Points, in no order, along strands that fork, close into loops and pass close to each other.
In the rows, 100 means zero.
Two points are linked if the straight distance between their rows is under 71.8.
q_405: 144 123  86 110  97 121 117 109 126  98 131 100 101 121 109  87 111 114  93 118  79 125 111 114
q_975:  84  89  62  84  92 104 105  67  67  91  87 107  91 107  90 112  95 104 105  72  98 104 114  97
q_582: 100  98  96 103  86 104  97  74  87  84  89  82 104  98  92  74  93  83 101  62  64  97 106 106
q_118: 124  96  79  92  80 112 105 150 128  99 109 118 111 108  94  99 117  92 126 134  94 109  85 119
q_44: 146 113  92 101  83  84  90  76 119  72 111  98 105 114  99  87 127  91 117  84  82 108 101 114
q_938:  70 100 121 107 113 115 100  79 115 106  77 108 120 101 101 104 101 102  72  83 106  78 105  78
q_688: 103  87 110 105 142  84  94  90  64 109  52  79 101 112 110 102 119  93 126  71  91  93  98 109
q_991:  99 115 116 131  73  96 117 138 139  84 102 113  94 124  88  99  92 126 118 135 107 101  87 133
q_383:  91  96  86 123 119  80 107  56  63  82  70  90 111  95  75 122  91  96  88  99 102 121 103  92
q_488: 115  76 117  89  87 101 103  85 127  89 125  87 100 102 103  92 114 140 112 107 117  97 111  99
q_511: 109 105 101 120  75 123  98  96 137  65  81 101 108 102  75 104  98 110 113 121 115 107 103 104
q_401: 115 119  78 112  78 110 116 101 104  88  83 102 114  77  95  99 106 100 119  88  86  85 101 125
q_242: 105  89 102  71 107  90 113  94  82 107  69 140 102  97  76 106  70 103 100  86  86 121  89  92
q_219:  90  98 113  98  90  92 104  81  97 115 125 134 126 106 109  97 101 126  79 107 119  90 111  93
q_57: 108  88 103 102  68  76 105  94 100  78 122  98 113  82  82  67  96 112 122 118  82  90 119 115
q_482:  88  82 106 106  70  96 111 109 110 106 118 143 139  92 103  99 103 111  83 128 114 102 103  96
q_492:  82  91  87  60  89 109  79  96  95  90  92 102  74  99 112  90 109 114 116  96 102 119  99  86
q_499: 157 116  59 133 105  98 124  89  98  77 100  97  80 108  98 106 112 105 103  93 109 115 105 127
q_594:  90  96 119  92 112  96 111  97  82 143 104 101 136 105 122  88 101 120  87 113 113  94 116  99
q_874:  56 112  95  85  85 120  85 116  80 119  88 101  89 113 111  73  99  81  93 102 101  87  99  86
q_759: 125 101 123 111  98 116 111 112 137  82  95  77 106  92  90 108 102 109 108 131 118 117  98 104
q_147: 118 116 100 112  89 105 130  91 111 103 109 125  90  94  92  88  65 109  66  70  93  96 104 102
q_260: 108  81 104 117 114 101  90  49  98  86  79  93 106 123 111  95  85 112  77  70  98 109 116  90
q_462:  82  73  81 100 121  54  95  70  55  94  62  70  81 103 116 153  92  80 101  70  78  98  81  78
q_786:  71  85  92 103  83 105  99 134 110 122 129 119  85 120 123  69  99 127  97 115 111  98  97 108
q_552:  97 115  95 117  71 118 105 127 127 102 101  86 117  75 113 100 123 110 134 103 101  82 100 126
q_392: 119  91  89 103 114 108  84  88  67  87  90  74  61 115 124 100  81  78  83  74 105 121  97  94
q_5:  86 105 136  98  49 110 117 145 112 106 140  86 116 100 132  97  87 110  95 115 108 103  88 119
q_855:  85  93 110  66 126  91  87 107  86 126  85 111 112 106 101 107 100 109 118  98  74  97  86  85
q_143: 116 126  94 118 117 131 100 118 115 113 124 105  97 111 102  95  94  99  68 103  86 117  97  98
q_512: 126 113  68 120 110  71 104  75  96  94 105  80 110  77  89 122 142  69 109  80 107  93  91 112
q_987: 116  90  60 113  90  81 123  62  65  86 106  99  76  99  93 124  65  95  86  72  94 136 101 104
q_149: 128 114  80 105 110  72  83  99  96 105 128  87 114 115  83  83  95  98 119 111  86  85 105 127
q_317:  75  98  72 102 104 108  97  95  84  91  91 137  65  76  88 123  58 103  97  83  92 106 115  96
q_395:  80  91 114  91  80 109 112 138  92 120 119 118  98 119  89  93  93  94  76 136 136 100  93  82
q_20:  77  97  84 108 115  64 100  62  82  93  94 122  83  86  82  96  65  89  70  95  97  95 107  77
q_684:  93 105 136  84  86  79  79 112 130 112 123 101 115 127 116 103 111 116 119 112 117  85  76 106
q_928: 115 127  89 134 112  93 103  62  90  90  92  74 100  96 108 139 146  68  98  75 119 101 101 115
q_50: 139 111  89 100  72 102 100 103 135  72 113 111 118 115  85  83 107  73 103  95  78  96  98 107
q_678:  82  67 124  88  78 109 107 124  92 110 125 117 115  73 122 101 116 113  91 119 122  95 100  84
q_230: 122 106 100 125  91  97  99  75 116  76 104  80 113  88  93  85  78  94  93  78  60  99 106 111
q_343:  85  63 101  95 140  89  96 116  88 116  51  97 101  92 110  97 102  92 102  93  95  65  99  80
q_189: 117  92 102  72 112  99 105 137  85 143  91 105  96 101 125  93  95  89  94  89 128  86  89  97
q_279:  74 100 133  86 100 120 102 105 116 116  74  92 111 106 107 103  91 117  95  94 100  94 102  83
q_996: 128  94  78 108 124  83  96  82  67  93  86  77 104 120  81 107 121  61 102 104  93 134  87  93
q_449: 101  73 102  91 126 102 108  95  66  99 102 101  87  93  79  98 123 112 106 113 100 102 109  85
q_619:  81  78 126 125  83 117  82 112 134  96 108 111 113 107 107  78  70 118  80 111  98  98 109 107
q_39: 107 106  87 126  81 101  93  60 112  54  95  99  98  98  77 111  99 112 102 107 103 108 115 103
q_315:  95 110  89 115  73 106 101 110 120  80 104 100  66  79 101  65 103 107 114 112  96 106  93 106
q_101:  70  78 127  61 112  71 106 121  86 129  94 109  79 100 122  86 106 116  97 109 104  77  93  67
q_295: 103 125  74 133  96 121  91  93 133  77 125 122 105  78 106 104 100 117  90  99  76 107 102 109
q_227:  72  85 109  96  74 117 123 123 107 102 114 115  96 109  58  83  93  97  86 123 116  85 101  85
q_755:  95  92 120  97  67 129  94 139  76  99 106 110 118 110 107  94  86 100 108 117 106 106 112 122
q_53:  94 109  74  91 116  96 107 112 104 133 128 103 108  98  90 106 104 111 101 116 128  82 104  96
q_965: 122 109  82 117 114  92 128 112 130 116 122  86 112  75  89  85  95 102  92 100  96  83 103 117
q_888: 101 107 134 103  95 116 106  83 109  90  99  83  94  81 120  95 142 109  87 110 124 115 109  82
q_176: 106  94 105  77 106 106 101  86  89 108  60 105 104 116 105 107  98  93  77 111 132 118 101  74
q_68:  72 115 101 101  52 101  93 126 106 100 111 110 110  73 101  98  98 104 122 106 109  73  96 122
q_518:  94 131  94  84  92  87 100  95 101  99 106 103 113 104  64 104 126  85 110 114 107  90  83  93
q_111: 102 106 124  98 140  89  70  73  80 105  81 103 113 119 141 115 111 102  91  89  92 106  99  92
q_81:  87  90  88  94 100 103 103  79  49  88  63  96  84 109 110 111  98  85  98  50  89  92 100  90
q_213:  75 101 121  79 113  76  81  92  83  99 105 120 100  62  93 126  70 102  94 113  98  85  96  74
q_587: 114 109 130  71 105 101 102  82  96 105 117  69  78 109 113  84 118  98  94  68 103  90 109  92
q_441:  72  93 108  77  69  89  99  71 119  89  93 126  88  76  96  92  62 118  90  99 109 103 112  84
q_811:  92 132  91 107 112  88 110  80 120 114 106 104 110  69 114 104  75 122  77 106  99 113 100  99
q_211:  70  91  89 111  66 112 116 143 136 107 127 110  76 118  95  72 101 127 100 127  92 122  89 101
q_824: 110 103 120  98  49 103 139 134 123 103 103  89 132 118  90  67 115  91 112 117  97  88 103 124
q_895: 112  87  82  94 116  85 113  90  86 109  64 107 107  89  83 106  78  78  97  64  75 123  81 100
q_467:  93 108 113 111  99 103 116  83  88 102  85 111  96  67 108  86 122 115  74 111 112 114 105  76
q_798: 120  71  94 117 115  88  98  72  59  81  79  75  57 107 137 117 107  83  89  65  98 129  86  89
q_538: 104  77 108 122 113 135  91 135 104 106 108 106 106  98 105  89 120  96 104  99 102  86 101 109
q_548:  99 135  52 110 119  93 103  86 108 103 102  80  79 104  98 105  95 105  98  94 106 118  97 105
q_37:  44 102 124  84  77 133 114 111 108 123  98 104 118 109  99 109  86 118  91  97 107  80 111  91
q_483:  90 108 129  98 104 125 110 121 100 139 118  92 132 105 123 103 119 124 100 112 100 106 107 107
q_625: 136 103  84  94 103  97  82  87 105  77 100  75  74 119 100 104  83  80 100  75  92 126  86 108
q_466:  90 121  88 111  65 113 120 124 127 110 106  98 122 135 115  70 101 119 105 132  83 112 113 129
q_959: 100 128 123  93 105  84  79 113 132 113 111 102 108 115 120  86 110 104 100 115 102 114  73 104
q_765: 105 113 116 120 117 100  64  97 112 100  98  70 130  98 114 100 126  78 119 104  85  90 103 122
q_345:  97 126  87  85  82 124 116 108 106 115 100 119 113 111  93  98  64  99  73 114 106 127 117 102
q_381:  69  96 130  98  88  99 121 110  90 115  83 139  90  90  97  73  59 111  87 100  80 104 111 102
q_968: 105 122  84 113  74 122 103 100 110 102 125  92 127  96 113 100 105  94  78 116 116  93 121 107
q_195: 106  71 118 116 107 111 108 131  98 104 108 104 115  74  97 101  93 116 113 105  92  87  99 119
q_303: 135 114  63 118  92 129 106 133 128  88 108 118 110 110 103  98 117  97 117 120  80 115 100 129
q_457:  71  71 114  85  94 121  87 124  85 106  93 124  94 122  98 103  51 101  90 118 105 101 120  94
q_239: 106 107  80 102  89 117  85  80  96  79  85 114  91  90 127 119 110 102  94  89 123 127  94  99
q_505: 137 111  63 106  96  93 129  82 124  78  93  85  99  84  81 116 106  86  92  80  86 127  90  96
q_795:  94 112  92 109 100 101 113  70  96 100  66 121 121  88  91 116  97  89  80  70 110  89  95  85
q_49:  86  87 101 111 113  94  89  75  77  78 106 100  63  84  96  99 102 113  99  71  68  98  90  86
q_730:  90 107  91 106 106 105  96  88  87  79  95 116  58  74 105 113  68 100  91  60  75 113  84  93
q_858:  82 138  94  96  84  97 109 106  93 108 111 146  94 110  59 110  67  99 103  92  88  94 100 117
q_187:  67 111 122  86 122  98  84 101  75  97  89  94  68 102  90 127 104 123 114 113 102  74  99  79
q_997:  78  84  71  98 115 120 102 106 102 107  67 118  80 102  81 112  58 115 107  91 110  97 107  99
q_701:  57  74 125  73  76 111  97  85  76  92 105 132 102  95  91 104  91 110  89 112 104  82 125  73
q_864: 128  97  75 116 102  87 106  79 102  82  80  83 115  87  93 114  85  63  85  74  66 138  73 102
q_632: 117  84 112 106  98 105  85  87 130  96  92  85 117 119 100  69  74 111  91 103 100  98 113 110
q_882: 117 108  86 116  94  86  97  98  93  93  99 143 101 124  86  92 111  96  99  91 121  79  89 113
q_560: 125 100 111 103  76  88 117  80 125  76 130  92 111 103  89  82 110 132 104 113  88  91 119 110
q_517:  98 120 129 111 127 107 100 111 100 118  90  99  82 122  93 102 145  97 106  95 120  84  90  96
q_336: 112 129  99 120 128 104 104  81  80 107 100  83  82 118  93 114 139  88  89  82 117  99  95  98
q_361:  77  76 101  75 100  86  90  87  91 111  91 114  77  98 133  85  74 139  97 102 117  87 116  89
q_275: 133 101  94 115  93 113 107 108  99  88  70  55 100  93  99  76  95  76 113  89  99 108 112 125
q_352:  79  81 118 103  72  75  85 146 124 105 121 121 110 114  92  93  80 101 116 131 108  86  80 121
q_55:  81  67 115 101 110 112 101 130 113 122  91  97 122 139  92  90  99 119 102 119 124  90 100 101
q_966:  89  62  98  94 131  69  78  82  57  80  73 104  81  98  96 133  76  84  99  74  74  90  87  76
q_292:  83  90  77 105 112 117  98 106 106  92  68 100 104  93  86 119  90 125 130  96 109  92 100 110
q_330: 105  82  70 135 109  75 103  56  72  92  84  54  73 106 117 119 127  80  87  85  95 144  83  91
q_320: 115  88 115  93  74  82 101 136 125  92 137 101 116  72  96  83 106 101 117 148  94  99  87 109
q_215:  93  95 128 143  88 119  96 111 132 103  94  96 127 101 118  89  95 114  82 116 119  83 102 107
q_897: 128 110  92 125  60  97 123 149 149  86 118 109 117 132 117  85 113  81 102 142  94  76  95 126
q_842: 116  95 111  97  71  99 119 105 102 105 107 157  96  97  85  85  61  91  79  82 108  99 106 108
q_522: 102 108  88 114 103 110  90 120 106 111  62 120  88 111 121  87 103 100 110  89 115 106  84 116
q_30:  80  93 105  87 110 102 100  86  62  93  50 113  76 109 124 104  94  99  77  67  83  92 114  65
q_659: 123 108  95 143 123  97 105  78 114  83  75  67  87 108  98 103 125  98 126  63  80 116  97 131
q_645:  92  98  97 112 108 107  82  99  67  94  80 104 110  78  94  88  86  74  89 105  82 112  97  94
q_424: 125 109 103  81  86 104  94 110 103 106 138  72 106  89 117  96 148  91 134 101 114  91 114 116
q_407:  57  89  99  76  77 115  72 103 109  92 111  91  84 110 113  93 102 118 119 108 114  81  99  94
q_887:  71 104  98  65  69  88 107 120 120 113 117  97 103 104  84  86  77 118 120 128 104 104  99 102
q_869: 120  80  99  82 102 100  91  98 113 104  90 105 134 123  87  98 122  97 122 101 118  97  98 106
q_428:  70 121 108 114  92  84 102 108  99 115 128 156  94 102  78 103  62 103  91 110  99  82 112 110
q_806:  83  90  99  79 148  92 107  91  73 109  82  75  74  82 118 111 108 112  97  94  81  89 109  60
q_764: 134 139 113 112  86  95 118 127 140  98 105  89 114  88 102  85 134  71 113 104  74  89  90 123
q_533: 105 112 102  83 126  76 103  80  65 109  92  88  82 104 109 129  79 115 113  61  90  98  97 105
q_885: 105  98  92 105  86  80 104  65  66  81  87  74  93 103  94 107  98  70 104  45  87 106  85 100
q_11:  83  95 122  96 120 122 109 132  88 120  89 111  79 104 109 109 134 108 101 105 104  81  89  70
q_422:  67  85  86 108  71 101 101 118 141  94 127 130  93 108  79  84 104 128 117 144  83 109  94 105
q_816: 116 101  75  99  82 116  76  97 114  79  93 139 111  97 120 113  91  96 101 101 102 125  97 113
q_248:  78  91 109  94  61 105  96  76  93  82  96 141  87 101  87  83  93 105  85 108 108 106 117  85
q_925:  69  87 110  81  74  73  87 121 125 114 116 115 115 114  97  99 110 119 122 135 116  99  77 109
q_38:  85  99 100  57 105  84  99 103 109 124 106  97 115 105  85  81  96 112 117 111  84 111  90  98
q_469: 115 104  94  92  63 117 120 113 154  88 130 107 122 127  82 116  93 112 102 128 104 101 108 104
q_948: 111 104 128 106 104 107  82  98 121 103 103  92 136 121  95  90 145  83 112 112 100 104 102 106
q_448: 118  86 131  93 130 103 103  78  83 103  63  74 110 125 102 115 125  88 115  66 110  96 111  96
q_450:  96  80 107 105 107 117 100 140 124 129 129  84 124 106 101  85 134  87 117 107  93  78 101 114
q_284: 143 100  87  92 107  93 104  73 100  90  94  63 105 116  92 114 143  53 101  80 104 132 101 102
q_249:  82  94  85  84  60 101  97 127 139  96 141 104 113 117  95 107  67 109 102 141 111 104 114 108
q_261:  65  89 128 126  69  86 116 155 124 102 108 125 104 119  91 105  94 114 108 132 100 100  71 125
q_761:  96 111  82 113 117  92  92  85 100  95 105  85  90  91 103  96  82 108  86 115 112 105 104  94
q_566: 105 101  88  93 120 106 111  63  83  95 100  82  87 104  90 109 102  87  67  65  77 127  92  71
q_364: 118 122 116  95 106 132 110 123 114 130 101  69 117  91 128  99 122 103 118 101  97 114 109 122
q_672: 105 107 108 110 115 108 120  95  95 117  80  79 136  73 104 100 114  84 100  81 105  85 109 107
q_100:  99  96  97  99 118 102  73 115 118 100  76 106  83  97 119  90  66 111 114  89  95 114  89 114
q_87: 104  77 129 110  64 111 123 128 117  92 132  91 103  87 116  77  84 119  87 128 120 103 113 107
q_952: 105  94  85  77 100  97  83  76 117  88  99 123  98  96  87 103 117  88 103  73  81 113  75  79
q_356:  94 105  91  96 121  74  96  99  92 109  83  70  73  86 113  78 102  90  98  95 111  93  90  95
q_796: 132 111  88 117  94 104  90  79  91  91 126  91 131  86 112 109 111  84  84  98 104  97 116 112
q_77: 111 115 111  91 111  90  95  90  72  85  80  67  89  61 109 117  88  65  93  86  99 113  83  95
q_43:  68  88  99  60 123  91 107 106  63 119  90  90  73  88 126  85 101 112  82 112  88  86 115  52
q_945: 117  67 100 110 115  89  97  81  73  86  97 109  79  92  95  75 109 103 100  87  88 104  95  93
q_430: 118 111 134 124  94  95 106 137 106 109 147 109 107 112  93  83  99 102  96 119  93  79  94 118
q_812:  61 106 119  71 117  88  77  90  64  95  96 118  81  93 101 126  87 119 100 107  82  89 108  63
q_504:  81  69 106  56 102 113  77 104  62  92  85  89  91 101 114  96 108  97 120  89  93  91 110  80
q_810:  79 104 100 106  91 123 105 102 116  99  96  83  62  94 103  59 107 111  96  92  97  96  95  90
q_84:  73 132  95 100  94 105  81 115 140 113 112 114 124  99 111  95 100 114 106 122  76 114  81 106
q_206: 103  83  81 116 134  88 109  74  74 102  88  65  72  80 108 136 140 106 119  70 114  96  98  94
q_421:  80 108  87  99  83 126  84 117  96 102  97 103 114  91  91  77  88  68  85  98  91  97 100  95
q_819: 114 119 110  89  90 111 104  99 103  97 105  99 100  93  94 104 100 113 107  87  92 108  99 110
q_411: 111  73 140  96  83 117 112 115 122  99 146  72 117 106 103  99 105 120  95 112 102 102 111  94
q_676: 116 110  70  82 120  95  91  87  89 117 127  96  99 111 105 114 133 111 112 110 121 102  99  99
q_135: 111 121 107 108  97 126 113 111  91 107 119  67 103  88 104  92 104  89  79 124 122 101 122  98
q_608:  96  85 107  85  91 113 104 122 124 114  76  94 104 133  98  82 124  96 119 100 131  86  93 103
q_939: 120 106  85 107 108  85 106  97  89  98  70  59  87  75 107  91  86  75 112  92 115 112  96 111
q_881: 119 118  81 122  92  88  85 100  93  95 124 128 108 119  99  83 104 107 101 119 105  93 107 123
q_762:  83  98 114 111  94 132 101 111 119 100  98 122  97 125 108  95 131 128  98 111 115 112  92  92
q_481:  93 102 111 109 136  89  92 101 103 112  77  62  77  69 107  96 130  79 116  79  99  83  86  95
q_436: 105  99  82 110 107  93  76  72  96  81  78  85  91  71 133 108 123 101 118  91  95 134  86 106
q_419:  75 124  70 111  84 116  87  95 130 108 127 126 111 106 117  96 100 123  95 119  92 116 105 109
q_183: 110  87  99 124 113 119  83  82 128  91  95  91  97 129 103  79 102 104  83  83 104  97 108  93
q_666:  84 119 103  97  81 112 120 120 144 102 126 109 107 106  74 128  99 117 111 113 114  86  93 100
q_359: 104  99  97 115 130  89  91  62  89  95  95  75  90 105 109 139 106  67  65  69  79 127  74  69
q_497:  72 110 122  65 100 120 122 119  84 115  70 100  86  94  94 119 119  96  96 109 122  90  99  62
q_604:  91  89 111  90 103 139  90 127 113 103 105 109  80 113 100 113 130  94  91 107 113 105  80  66
q_562: 114 100 117 117 140  98  83  71  60 103  89  82 103 103 137 142 107  95  91  60  79 112 100  96
q_591: 124 135 101 102  81  93 100 101 116  91 141  95 129  93 109  87  91  96  96 132  62  97 118 120
q_262:  67  81 107  98 122  90 101 102  84 114  69  85  96 100  95  85 112 102 100 112 125  64 112  73
q_768: 129 127 104 136  98  92  96 103 123  87 106  78 123  87  95  88 130  75 112 115  84  75 109 125
q_652: 111 101 104 126 118  95 113  69  84  94  65  77 121  88  91 110 105  77  83  77 105 106 104  94
q_4:  70  68 133  90  75 109 128 148  88 126 111 119 109  98 117  93 114  96  80 115 118  92  86  87
q_870:  74 104  70 111 127  64  96  63  55 100  86 102  90  79  99 127  89  85  79  96  97 106  94  80
q_813:  91  75 113  99 140  78  94  87  63 100  67 106 108  88  92 119  85  80  92  88  89  73  96  80
q_478:  85 128  82  93  97 105  99  94  77  92 103 127  91  83  74 138  76  90 111  89  88  97  96 100
q_646: 114 103  82  90  94  82  87 101 106  81 102 114  98  83  69  92  60  76 105 103  73 113  91 111
q_774: 106  93 128  86 121  94  94  77  66 106  62  93 117 124 120  99 108  92  84  96 120  92 115  81
q_622: 137 109  95 112  92  86  91  81  84  81  90 123 105 120  93 105 122  95 115  76 103 104  87 121
q_536: 123 106  99 110  80  96 103 144 152  93 122  96 121 133  92  90 125  86 117 154  80  99  85 117
q_125:  87 108 102  83  98  97 112 115 120 127 129 125  97 100  84 125  93 113  95 109 124  81  86  88
q_662: 100 104 126  92  50  96 110 140 126 101 119  77 128  96 111  82 102  82 105 134  95 105  96 112
q_861:  78 106 100  98 126 109  77  89 101  94  68  66  71 106 106 115 124  89 120  72 102  88  92  87
q_607:  70 115  84  84 111 104  79  94  99 100 120 105 110  88  66 125  99  96 108 105  90  94  88  86
q_474:  97  85  71  99 138 102  91  87  82 112 111 102 112  87  94 115  86 108 101  93  72 121 100  92
q_722: 113 112  82  91  76  92  96 123 125  89 126 121 104  87  78  85  82  70 103 116  74  95  91 109
q_677: 137  94  88 115 101  97 119 121 132 116 103  87 105 104 112  83 103 106 106  98 118  84 114 123
q_616: 127  71  77  97  93  98 115 102 114  91 112 104 115  97  77  90  90 100  94 122 114 100 117  97
q_708: 107  95 111  63 110 132 100 109  91 105 108 102  88 111  93 119  78 115 104  85  76 114 100  95
q_528: 101  87  73  93 137  98  92  77  97 109 107  85 117 116  79 102 116  97 107  82  76 107 102  93
q_399:  69 105 112  88 109 109  77 107 106 100  90  78  70 101 112 114 109 125 131  97 111  77  93 100
q_590:  71  75  98 115 135 125  73 117 103 108 102  87  86 102 101  86 106 104  98 106  92  86 105  84
q_291:  80  89 107  99  79  98 124 129 141 128 135  83 130 120 106  88 139 107  99 112 119  84  99 106
q_756: 116 122  89 125 101  74 117  80  94  98  87  90 120  58  97 105 117  99 110  87 112  78 102 120
q_18: 108 108 108  78 111  91  78  83  62  83  87  79  87  89 110 132 106  70  94 104 114 111  89  71
q_535:  92 111  96 111  73 102 126 121 126 113 105 119 123 114  90  73  91 111 101 107  92  94 109 120
q_593:  68  80 105  98  84 103  92 117 100 106  96 130  70  94 133  89  82 132  95 116 118 101 108  94
q_962: 147 135  77 126  97  81 130  84 112  74  98 113  89 100  96 100  94 118 101 113  81 124 104 121
q_245: 104 117  87  98 116 126 109 106  96 118 102 114  90 127  78 110  81  94  70 105 106 113 101  93
q_669:  84  69  89  67 111  81  94  87  69 101  82 110  90  73 125 108  71 115  97 102 106  99 125  80
q_159: 102 128  94  83 108 111 104  85  92  99 100 100  76 115  84 100  86  84  75  86  83 131  85  73
q_372: 102 102 129 114  70 115 108 122  71  88 102 125 100  92  97 104 100 120 114 127 121  99 108 119
q_964:  88  74 135 110  93 102 105 118  94  99  91 127 100  75  91  72  83 107  97 103  87  85  96  97
q_31:  96  79 118  73 112 106 108 140  88 128  90 104  81 102 118  97  66 101 101  83 105  71  98 100
q_850: 109  87 122  80 102 111  79 116 114 102 124  74 116  88 115 125 128  85 123 109 128  83 106 102
q_129:  65  76 112 101 127 105  93  81  94 100  75 108 118  98  96 115 116 111  84 102 107  62 116  60
q_471: 126 107 138  83 127 109 104 102 110 125 111  68  94 101 123 101 127  98 105  79 106 106 107 114
q_576:  78 112 138 120  98  94  99 116  95 113 123  99  99 109  94  83  90 109  86 125 110  72 101 107
q_40: 106 106  60  78  96 101 123  66  80  96 112 104 103 100  79 117  94 114  97  96 110 115 116  91
q_127:  92 107 135  87  99  89  87  83  79  90  90 103 107  85  86 116  54 100  85 103  97  94 102  92
q_833: 122 115  75  80  84  86  84  84 103  70 105  99  93 115  80 105  70  85 112  94  83 132  98 111
q_403: 143 106  70 120 110 108 115  95 124  96  99  87  87  96 121  85 115  95  91  85 121 109 105 115
q_142: 129 104  96 109 124 104  91 107  70  99  95  97 114  98  87 103 111  73 103 110  94 126  91 105
q_29: 102 103 104  89  82 104 114 143 114 121 104  98 102  91 111  85 102  75  90  99 122  86  76  99
q_805: 109  89  79  83  84 103 107  82  99  86 136 117 101 104  67  99  87 101  92 106 115  90 126  91
q_526:  58  71  98  95  89 109  78 121 134 100 130 131  90 100  82 101  77 119 111 123  91 103  97  90
q_408: 120 115  98 109 121 100 106  96 127  96  86  49  83  94 104 104 136  93 131  81  94 116 107 125
q_747:  94  88  55 103 116  97  99  82  95 109 105 134 115  96  80 106  76 104 102  80  66 111 108 116
q_788:  75 103 101 100  96  82  94  65  98 103  98 122  86 106 112  82  60 132  86  95 107  94 124 102
q_618: 124 121  77 118  97  95  95  99  75 100  94 114 109 101 117 108  86 106 103 111 124 108 106 133
q_825: 112 108  87  96  89  99 107  64  90  78  94  82  97 106  86 115 123 109 105  98 132 103 119  97
q_177: 127  88  91 105 130  89  91  77  65 101 110  88  98 101 121 144  91 102 105  67  97 105  97 109
q_553: 102 101 106  93 114  90  75  90  81  85  93  92  95 103  82 111 114  53  97  81 106  84  77  84
q_936: 115 124 128 112  98 112 103  83 106  89 110 101  96  80 112 104 143 115  99  82  89 111  88  96
q_787: 111  91 135 102 137  85  69  79  72  92 105  68  82  96 123 125 128  89 113  79 110  80 108 102
q_75:  92 110 130 128 113 111 103 116 119 116 108  73  98 100 109  98 103  99  80 119 131  79 104 103
q_725: 117  77  80 109 117  97 118 125 110 108 101 109 112  83  70  89  88 105 111 114  91  93 100 115
q_673:  50  90 104  81 101  66 105 105  95 121 102 129  71  88  94  81  90 117 108 107  97  72  93  86
q_898: 137  95  87 103 104  98  97  82  75  91 122 103 114  80 109 124  85  88  87  75  91 105 100 110
q_711: 109  94 114  84  82  88 117 103  91 102  81 151  86 100  85  76  59 111  98  95  96 125  98 110
q_660: 119  79 110  86 128  77  94  91  82  89 118  83 104  89  79 108 108  97 107 114 107  84 100  90
q_163:  86 100 118  93  69 118 108 110  92 105 107 125 118 120  92  98  52 103  88 125 105 112 125 116
q_982: 138 129 104  92 112 101 106  94 121  99  96  61  98 121  93 101 154  66 123 101 104 117 108 117
q_306: 128 118 128 120  91 103 123 139 132 108 139  77 101  99 110  76 115  87  99 113  87  83  96 115
q_653:  92 102 120  71 125 121  92 108 101 120  92  97 102 128 112 105  91 107  94  82  84 100  97  82
q_570:  89  71 115  79 111 109  88 110  95 101  80 126 104 119  97 125  79 107  88 117 127 101 102  78
q_86: 124  93  77 111 125  83  83  67  84  89 132  71 112 118  80 107 102  95 110  93  75 104 106 111
q_51:  77  83 128  87 108 112 103  96  80 105  67 137  86  90 115  95  74 114  73  84  78 102 108  72
q_42: 102 118  99 108  65 112 105 127 107 111 101 119 109 107 102  66  91  72  79  96 112  88  94 111
q_145:  98 103 100 110 124  93  73  86  92  96  62  77  93  88 131 104  84 101 112  74  80 126  84 110
q_14: 127 130  75 111  77  86 119 108 110  70  94 109  74  97  85  83  97  97 109 125  98 113  99 116
q_630:  91 100  95 109 104 109  88 112  86 110  84 153  91 119  96 102  98 108 106  97 114  90  91 106
q_752: 116 115  41 120  94  80 110  74  73  90 108  72  88 110 107 113  85  91  96  89  96 132 101 116
q_568: 104 105  73 119  99  88 102  70  59  93  88 105 110  75 121 106  82 116  98  98 102 125 113 121
q_530:  99  83  98  89 128  95 117  76  63 101  92  67  76  82  96 118 128 107 104  79  95  99 112  74
q_513: 109  82 114  85 140  89  76 100  89 107 108  82  97  87 110 128 123  93 116  98 121  72 103  93
q_276: 102  77 105  66 109  96  78  95 115  96  90  95 102  92  95 105 123  71 112  71 102  86  77  78
q_56: 105 125  88  95  95  75  84  86 106  81  99  84  99  84  80 104 118  88 120 133 105 111  88  98
q_85: 135 137  77 107  97  83 101  91 119  86 127  73 116 118  94  88  87  89 107 131  78  94 120 121
q_363:  48  80  82  91 101  91  93 114  89 119 107 130  85  80  86  89  66 109 107 108  95  72 115  91

How many points has the smallest loop of links through each point below? Write none if it is on no loop.
q_51 | 11
q_401 | 10
q_441 | none
q_968 | none

A piece is two or more points that can be reached from each other along the links. Count, over all rows, the pieces, the separate loops (a circle has one, a figure eight two, a Y none), the forks (points with three links) and the tips (points with one).
pieces | 9
loops | 2
forks | 39
tips | 53

A fork is a point with three links, a tip a point with one. Leave the first point through the second and follow the links. Name the first fork or tip that comes.
q_330 / q_798 | q_882
q_4 / q_678 | q_587
q_75 / q_576 | q_55
q_608 / q_869 | q_75
q_587 / q_471 | q_227
q_810 / q_315 | q_725
q_622 / q_44 | q_330
q_725 / q_965 | q_810
